Points on a hilly landscape, in no order, each with its height.
A climber steps from a point to the highest of its 5 nearest points, and stops where none of them is higher. Distance is the straight distance between rows; heights are no part of it.
Q_435 h=2.3: [157 159 130 133 191 114 124 159 123]
Q_900 h=18.6: [116  77 182 158  95 173 112 188 102]
Q_82 h=8.1: [124 173  73 127 195  98 133 115 117]
Q_825 h=31.5: [131 150  36 103 122 108 133 124 128]
Q_838 h=7.3: [136 133 114 108  96 125 136  89 144]
Q_578 h=16.8: [112 138 105 111 106 127 144  70 135]
Q_434 h=52.1: [114  55 163 139  55 140 110 152 129]
Q_693 h=49.6: [102 118 171 166 129 159 134 123  97]
Q_187 h=31.0: [105  48 145 138  58 134 110 139 126]
Q_89 h=16.6: [138 171 106 132 197 110 132 132 123]
Q_204 h=12.9: [178 122 167  96 103 144 136 157 144]
Q_600 h=28.3: [131 152  50 118 157 106 130 144 118]
Q_376 h=58.9: [156 138  88 109 122 122 133 145 131]
Q_459 h=18.1: [145 163 109 134 183 118 127 150 121]
Q_649 h=15.3: [142 128 215 113 113 155 143 120 130]
Q_686 h=10.5: [110  85 150 165  97 156 117 168 102]
Q_417 h=6.3: [153 132 186 105 103 148 141 127 144]
Q_412 h=66.0: [148 181 135 103 187  92 128 101 169]
Q_986 h=43.1: [148 144  64 111 120 119 132 140 128]
Q_485 h=19.1: [140 164  82 131 179 116 131 144 119]
Q_446 h=17.2: [172 133 127 114 131 137 125 177 135]
Q_682 h=40.3: [108 107 180 172 125 162 123 144  95]
Q_934 h=37.4: [159 173 135  78 166  84 120 131 207]
Q_150 h=49.8: [ 98  96 125 176 112 141 118 141  96]
Q_47 h=34.0: [103  61 124 148  72 132 111 143 123]
Q_156 h=59.0: [100 114 140 166 128 144 127 113  96]
Q_785 h=27.4: [ 69 121  97 167 124 133 124  99  96]
Q_363 h=15.6: [ 76  97  85 171 107 131 114 128  97]
Q_852 h=36.6: [136 178 121 115 197  91 131 103 153]
Q_294 h=38.7: [112 131 166 138 123 145 142  93 118]
Q_163 h=35.7: [157 144  94 124 151 118 131 164 130]
Q_343 h=23.2: [111 135 133 130 121 127 140  70 124]
Q_914 h=5.6: [115 182  63 114 196  94 133 101 118]
Q_52 h=42.5: [102  87 129 167  95 152 117 152 105]
Q_362 h=18.9: [168 128 157 100 103 139 135 143 143]
Q_254 h=40.6: [113 127 196 148 130 163 137 119 106]
Q_663 h=25.2: [115  95 203 160 122 184 123 177  87]
Q_328 h=28.0: [132 191 104 100 190  82 135  87 154]
Q_666 h=25.4: [132 135  69  90  99 111 139  88 142]
Q_595 h=20.7: [ 93 139  92 118 109 117 142  57 126]
Q_445 h=32.8: [164 139 102 119 138 125 129 167 127]
Q_620 h=54.2: [101 118 160 171 130 154 129 123 101]
Q_395 h=26.5: [ 97  53 144 135  59 117 111 100 137]
Q_930 h=21.5: [138 161  67 128 169 114 128 137 113]
Q_911 h=32.7: [141 139  65 100 106 119 135 117 136]
Q_579 h=16.7: [142 133 134 108 104 131 139  98 145]
Q_357 h=8.4: [172 137 151 120 164 139 127 194 126]
Q_64 h=44.5: [ 88 123 130 162 125 143 131  97 101]
Q_257 h=13.3: [ 88  61  94 133  64 105 105 117 125]
Q_641 h=25.7: [ 97  55 116 139  61 121 110 122 128]
Q_907 h=28.2: [ 84 135 114 145 128 134 133  72 113]
Q_251 h=37.7: [165 167 143  83 159  91 114 153 217]
Q_650 h=12.8: [ 86  58 127 130  60 102 110  92 138]
Q_743 h=14.9: [151 161 171 129 201 119 122 159 133]
Q_297 h=22.6: [159 134 133  98 103 132 143 113 145]
Q_144 h=26.1: [112  94 170 165 111 167 118 173  92]
Q_115 h=34.8: [119 124 214 144 134 169 137 130 104]
Q_614 h=34.5: [149 135  83 103 106 122 134 120 143]
Q_198 h=10.2: [180 124 156 108 134 142 130 189 136]
Q_831 h=42.8: [107 133 152 141 119 142 140  85 118]
Q_419 h=34.9: [167 129 116 102 112 133 138 141 145]
Q_917 h=39.8: [145 178 148 116 196  97 131 115 158]
Q_612 h=43.2: [157 166 160  86 169  94 118 136 205]

For each start below, name the point where the climber stops.
Q_82 => Q_376
Q_435 => Q_376
Q_666 => Q_376
Q_907 => Q_156
Q_682 => Q_156
Q_914 => Q_412
